Each row is a point on a tangle of strands that fork, close into loops and nearly touch. The rows are in no order.
In the rows, zero is written as 128.
Two points are linked if the straight distance between their rows is under 95.2. Some points are linked to none.
Z231: [131 146  79 123 124  92 161 129 104 148 116 186 100 169 123 132  68 134
  81 102]
Z445: [135 136 182  96 134 140 161 103 114 119 143 177 153 139 154 167 142 140
 149  78]
Z69: [153  49 100 171  93  73 135 113 170 118 137 147 162  66  78 147  77 109
 106 161]
Z435: [180 163 113  99 156 110 137 135 137 120  90 180  71 140 135 120 131 137
 155 116]
Z893: [152 122 132 138 160 114  89 148 163 116 128 161 143 139 132 107 133 115
 182 185]
Z175: [138 135 125  95 110 130 143  68 155 124 161 159 132 101 100 177 107 133
 130 158]
Z80: [143 137  92 157 165 116 116 190  93 130  89 122 123 165 181  74 149 120
  73 100]
Z461: [159 113  97 157 138  58 101 141 144 110 130 154 122 111 101  64 109 151
 124  94]
Z843: [142 119 129 173 137 104 152 157 132 145 125 133 142 121 112 100  92 108
 162 102]
Z455: [130  54 113 152  94  96 118  91 168 102 140 131 149  71 107 151 116 127
  70 153]
Z821: [ 82 153 136 139 104 121 143 121 120 152 171  87 126 124  75 113 106 134
 135 181]
Z441: [104 121  92 157  86 138 156 107 122 141 132  91 132 133 139 154 124  99
  46 133]
Z566: [164 128 147 165 162  94 168 200 114 126  83 118  99  85 145 118 143 142
 191 100]
Z703: [128 164 144 125 138 151 145 140 117 136 120 136 111 161 152 127 141 119
 141 119]
Z629: [154 154  69 136 114 107 183 107 125 145 110 170  89 142 103 140  60  99
 101 120]
Z464: [113 143 112 108  87 131 124  82 146 117 148  88  85  97  89 143 132 167
 109 157]
Z971: [ 91  58 138 152  71 101 171 117 134 140 149  88 131  62 102 149 139 156
  83 165]
Z811: [101 102 141 162 129 150 110 142 130 141 128 112 181 151 161 121 140  79
  98 123]
Z64: [138 116 146 154 152  92 108 191  98 122 109 129 142 131 167  70 172 149
 133  93]
Z337: [176 142 141 111 168 104 137 152 141 119 107 180 114 120 141 119 139 147
 174 129]
Z987: [135 144 158 106 142 170 138 105 170 133 131 151 132 131 153 168 124  97
 212 137]
Z2: [139 152  88 115  89 118 140  74 139 117 140  92  61  86  60 126 114 181
 104 134]
Z768: [117 166 136  57 152 191 108 120 107 127 110 133 116 195 159 143 174 130
  98 126]
Z967: [131 162 104 135 155 166  84 158 133 115  87  93  82 160 159  75 162 122
 151 135]
Z816: [146 128 140 136 178 124  96 188 133  99  85 118 114 122 184 131 191 129
 165 154]
Z475: [174 151  95 126 143 116 189 113 131 149 114 180 100 142 109 145  66  94
 149 101]
Z804: [141 154 113 105 128 173 123  91 170 129 129 148 109 140 147 162 110  85
 178 171]
Z438: [117 125 154 135 116 140 123 116 156 133 149 103 148  97  86 124 107 115
 187 143]
Z402: [165 150 115 132 170 141 116 187 127 110  69 129  92 144 198 134 179 121
 145 144]
Z844: [106 120 131  88 136 155  77  78 128 114 155 118 165 142 142 160 162 142
  71 163]
Z439: [113 149 150 124 107 136 176  97 120 138 151 117 123 110  87 151 100 144
 143  96]
Z776: [182 128 127 124 148 116 179 127 136 130 112 188 121 132 139 150  90 110
 166  77]
Z146: [151  91  82 183 118  69 109 130 154 121 120 135 145  96  91  84  82 120
 114  96]
Z862: [157 111 200 127 161  92 155 174 116 112 120 145 141  81 117 121 153 179
 209  85]
Z4: [148 166 137 128 151 125 184 156 116 159 118 167  98 168 152 134 116 100
 150 125]
Z561: [ 62 119 138 142  94 119 112 129 113 139 172  78 130 120  99 109 145 154
 100 187]
Z610: [139 139 101 100 112 158 127  65 172 118 146 141 105 126 121 185 114 113
 127 181]
Z954: [123 142 118 138 101 112 167  97 128 132 144 126 121 111  99 151  95 126
 101 100]
Z507: [ 99 177 156  79 113 161 120  84 137 142 159 118  99 120  90 151 112 150
 185 158]
Z251: [ 92  84 120 174  76 117 152 128 144 149 151  73 123  84  98 130 118 113
 100 182]
Z229: [134 119  97 130 151 156  93 137 104 125 105  70 144 156 160  92 160 113
  70  86]
Z245: [140 102 198 151 143 112 114 156 134 112 133 114 145  85  98 100 149 154
 212  92]
Z133: [147 164  99 123 105 163 179  71 153 146 128 116  80 124  87 159  78  97
 143 138]
Z398: [ 87 178 127  99 107 191  86 110 143 136 108  86  88 132 129 128 112 122
 192 152]
Z688: [129 144 153 110 145 123 160 162  80 139 104 160 128 156 177 140 161 149
  94  67]
Z760: [130 122 179 143 141 146 153 140 141 148 138 114 154 103 103 134 113 105
 231 123]
Z26: [ 97 124 130  91  87 148 118  74 166 112 147  87  97  73 109 183 131 160
 145 176]
Z283: [ 89 132 116 145 129 141  89 142 125 136 154  99 151 174 135  96 142 109
  94 192]
Z98: [119 168 143  92 152 169 116 137 121 128 115 149 116 174 169 137 163 123
 140 155]
Z357: [139 122 138 144 145 145  75 149 164 116 107 107 115 114 147 107 154 120
 206 121]
Z913: [114 142 119 158  99 169 146 109 152 146 132  92 139 131 139 150 104  62
 140 112]
Z150: [100  91 166 142 126 152  99 135 143 137 149 137 194 142 150 147 150  79
 128 151]
Z191: [122 114 146 150 121 119 104 113 144 130 157 125 162 112  97 116 127 122
 143 140]
Z25: [133 146 124 123 128  92 175 136 113 158 161 181 135 142  91 127  77 131
 139 154]
Z786: [102  89 126 114  80 144 166  82 145 130 160 126 125  99 133 199 137 135
  80 185]
Z502: [146 172 132  89 143 157 129  98 152 136 135 137  87 123 102 138 107 146
 216 148]
Z393: [174 149 138  91 150 147 169  96 142 144 131 139 119 103  86 149  97 143
 213 106]
Z222: [139 114 107 134  94  99 202  90 123 149 139 101 109  63  50 141  65 166
 118 110]
Z429: [ 80 144 120 105 105 161  49 109 125 118 150  60 120 140 112  94 156 158
 128 160]
Z562: [ 87 137 135 118 143 173  66 153 125 139 126  88 146 168 165 103 150 113
 135 168]
Z177: [121  86 186 133 136 124  96 155 143 129 152 165 192 132 143 126 157 102
 154 149]
Z505: [ 74 124 124 123 104 127  68 112 110 121 172  72 130 127 102  80 163 161
 100 183]
Z599: [145 104 105 132 125  85 124 111 144 122 147 186 158 123 105 144  85 123
 100 156]
Z156: [107  99 127 131 122 100 114 133  95 128 135 154 185 144 152 130 127 132
  54  74]
Z101: [123  90 134 140 128  55 146 148  93 118 123 177 149 121 119 118  86 181
 124  35]
Z850: [ 94 127 109 174 100 155  92 128 126 125 132  48 138 125 128  84 147 107
  92 106]
Z765: [ 91 128  95  74 120 187  34 104 119 102 132  45 121 148 133 106 160 146
  92 166]
Z42: [155 125  95 148 173 127 100 177 124 128  94 136 138 174 190  87 150 111
  98 145]
Z543: [145  98  75 131 132 142  70 107 139  96 122  80 148 145 135 114 140 110
  26 151]
Z745: [101  90 135 118  80 145 153  92 163 132 153  94 110  68 105 187 128 148
 132 201]
Z18: [122  75 136 127 111  58 128 121 120 111 146 176 169  94  87 130  73 180
 116  63]
Z906: [101 120 187 104 151 143  91 157 113 120 141 130 161 137 159 112 193 157
 150 121]
Z969: [146 124 173 152 151 141 200 156 116 156 117 131 153 115 126 139  93 101
 214  91]
Z188: [127 118  86 159  94 108 147 105 135 134 128 127 127 129 120 140  94 110
  62 108]
Z285: [124 120 142 120 138 109 132 142  96 132 111 170 155 155 179 136 134 141
  72  53]
Z485: [127 108 187 154 123 130 168 142 118 127 131 143 175 115 155 141 122 109
 150  46]
Z750: [160 159 120 155 164  98 153 217 107 108  65 126  76 125 190 142 162 111
 154 161]
Z532: [133 107 134 160 134  77 165 169 107 134 118 158 148 116 115 102  94 135
 145  64]
Z968: [131 158 160 109 123 157 178  98 127 151 140 114 126 104  79 141 101 145
 200  89]
Z164: [137 178  93 100 129 156 118 106 108 131 109 150  82 194 129 109 132 128
  82 151]
Z281: [156  96 129 106 122  91 130  81 161 108 159 187 152  92  85 155 103 146
 124 149]
Z726: [ 84 172 128  94 100 175 104  95 127 140 137  94  99 142 119 150 128 130
 139 147]
Z943: [109  62 134 152  74  87 180 110 118 129 147 113 153  65  83 161  95 145
  91 121]
Z153: [127 138 106 119 151 138  97 126 129 118 140 144 150 178 155 119 140 114
  78 177]
Z354: [135 112 132 135 152  89  84 161  99 112 126 124 139 137 142  62 173 161
  99  76]
Z81: [157 115 162 138 173 109 115 178 143 117 112 160 133 124 158 127 157 122
 192 160]
Z671: [155 140 149 100 144 122 184 127 116 133 104 192 126 135 168 172 119 113
 152  68]
Z702: [108 108 106  80 136 166  47  99 125  92 141  80 146 136 133 129 168 146
  64 175]
Z314: [ 97 114 195 115 135 131  85 153 123 123 165 146 177 137 130 110 169 141
 169 157]
Z142: [123 128 192 116 137 136 144 133 125 127 134 144 146 114 150 147 156 136
 163  74]
Z865: [ 80 154 178 103 130 150 113 132  95 127 154 106 144 153 137 115 170 149
 121 106]
Z239: [139 152 120 129 131 150 112 110 134 123 108 125 111 146 146 123 140 113
 116  84]
Z746: [171 147 148 155 159 103 176 205 100 111  75 130  94 101 172 153 146 115
 177 130]
Z403: [140 179 154  75 151 154 115 143  97 112 107 149  76 154 145 123 192 170
 134  94]
Z580: [113  85 135 149  91  72 153 118 116 125 148 143 161  81  76 134  79 157
  90  95]
Z535: [144 106 122 124 126  86 170 117 125 142 166 187 158 123  99 149  64 108
 136 176]
Z408: [148 134 106 127 158 115 135 170 117 136 104 185 130 177 183 118 133 103
  97 141]
Z189: [142 141  97 143  92 114 168  85 134 137 143  85  90  70  47 119  87 156
 141 117]
Z71: [144 140 120 111 152 112  72 150  95 102 123 114 102 137 138  58 201 181
 123  94]
Z109: [184 114 172 144 171  85 174 188 109 124  97 130 124  71 115 108 132 170
 216  98]
Z57: [127 155 140  97 143 146  75 138 112 111 117 106 100 145 145  92 195 176
 142  94]
Z718: [144  62 101 189  95  85 146 122 162 133 136 106 143  61  64 118  88 116
 114 156]
Z660: [136 160 123 138 116 169 183  95 144 152 130 119 100 138 121 152  93  82
 164 117]
Z225: [110 159 126  69 134 193  82 109 109 118 110  91 116 175 143 124 174 137
 101 112]
Z405: [ 97 110 125 182  90 147 128 118 152 140 141  71 143 110 112 135 107  80
 123 156]
Z240: [164 168 119  82 158 128 118 136 108 112  97 177  73 169 151 118 172 156
 119 111]
Z183: [153 151 122 131 161 103 182 182  97 136  82 193 104 166 184 141 130 107
 130 134]
Z343: [112 155 123 146 121 102 159 145 118 162 166 128 123 142  87 107  92 123
 135 166]
Z34: [126 142 102 144 141 144 106 166  86 134 105  79 114 166 156  67 160 129
  74  75]
Z276: [ 91 163 105 105  94 188 119  90 130 133 118  80  94 148 128 154 134 116
  90 155]
Z857: [143 129  91 131 131 165  94 111 133 110 101  99 130 140 156 129 149 110
  71  73]
Z50: [ 88 120 138  85 109 156 133  76 136 124 162 129 149 136 142 192 147 117
  79 168]
Z762: [154  99  97 191 131  88 132 141 148 141 119 133 149 113 100  92  79  94
 138 126]
Z572: [105 102  83 132 116  76 117 132  96 126 128 163 146 146 132 131  97 146
  41  73]
Z658: [151  95 172 160 143 118 192 156 121 133 111 153 165 119 159 152 103  93
 179  68]
Z114: [115 132  94 118 120  83 125 125  98 132 137 182 130 159 124 125 102 153
  56 125]
Z77: [144 154  71 116 141 165  94 125 128 123 104 115 115 190 147  98 135 110
  68 167]
Z803: [101 142  83 130  84 163 142  94 115 136 123  75  97 136 129 149 135 121
  37 144]
Z261: [139 118 120 125 154 116  75 138 155 119 139 177 153 164 145 110 138 117
 119 193]
Z920: [125  69 131 155 104 118  96 102 163 106 153 127 166  88 107 141 131 106
 108 159]
Z243: [105 112 143 133 167 161  92 167 109 138 120  99 173 171 183 108 164  94
 100 139]
Z659: [115 150 136 118 130 161  70 140 160 131 104 104 100 119 138 109 130 123
 223 153]

A piece is all that can be reached along the links. How many separate loops has the piece of each point below (a circle has one, a figure eight two, a Y none), and how many tips (points with one link)?
Z337 | loops 0, tips 4
Z671 | loops 0, tips 2
Z229 | loops 1, tips 1
Z765 | loops 0, tips 2
Z405 | loops 0, tips 2
Z502 | loops 1, tips 1

A tip is a point with one link. Name the tips that can be reached along the links from each point below, in the order of the rows.
Z439 | Z357
Z402 | Z64, Z245, Z164, Z865
Z4 | Z225
Z285 | Z688, Z718
Z943 | Z461, Z133
Z189 | Z987, Z222

Name the points in between on the shortest way along the links from the first point to the second, in order.
Z475; Z688 | Z629, Z231, Z114, Z572, Z156, Z285
Z438; Z688 | Z760, Z969, Z658, Z485, Z142, Z445, Z671, Z776, Z475, Z629, Z231, Z114, Z572, Z156, Z285
Z816; Z64 | Z81, Z337, Z435, Z240, Z403, Z57, Z71, Z354
Z658; Z718 | Z969, Z760, Z438, Z191, Z920, Z455, Z69
Z906; Z109 | Z314, Z177, Z150, Z811, Z243, Z562, Z283, Z153, Z261, Z893, Z81, Z816, Z402, Z750, Z746, Z566
Z821; Z464 | Z561, Z505, Z429, Z765, Z702, Z844, Z50, Z786, Z745, Z26
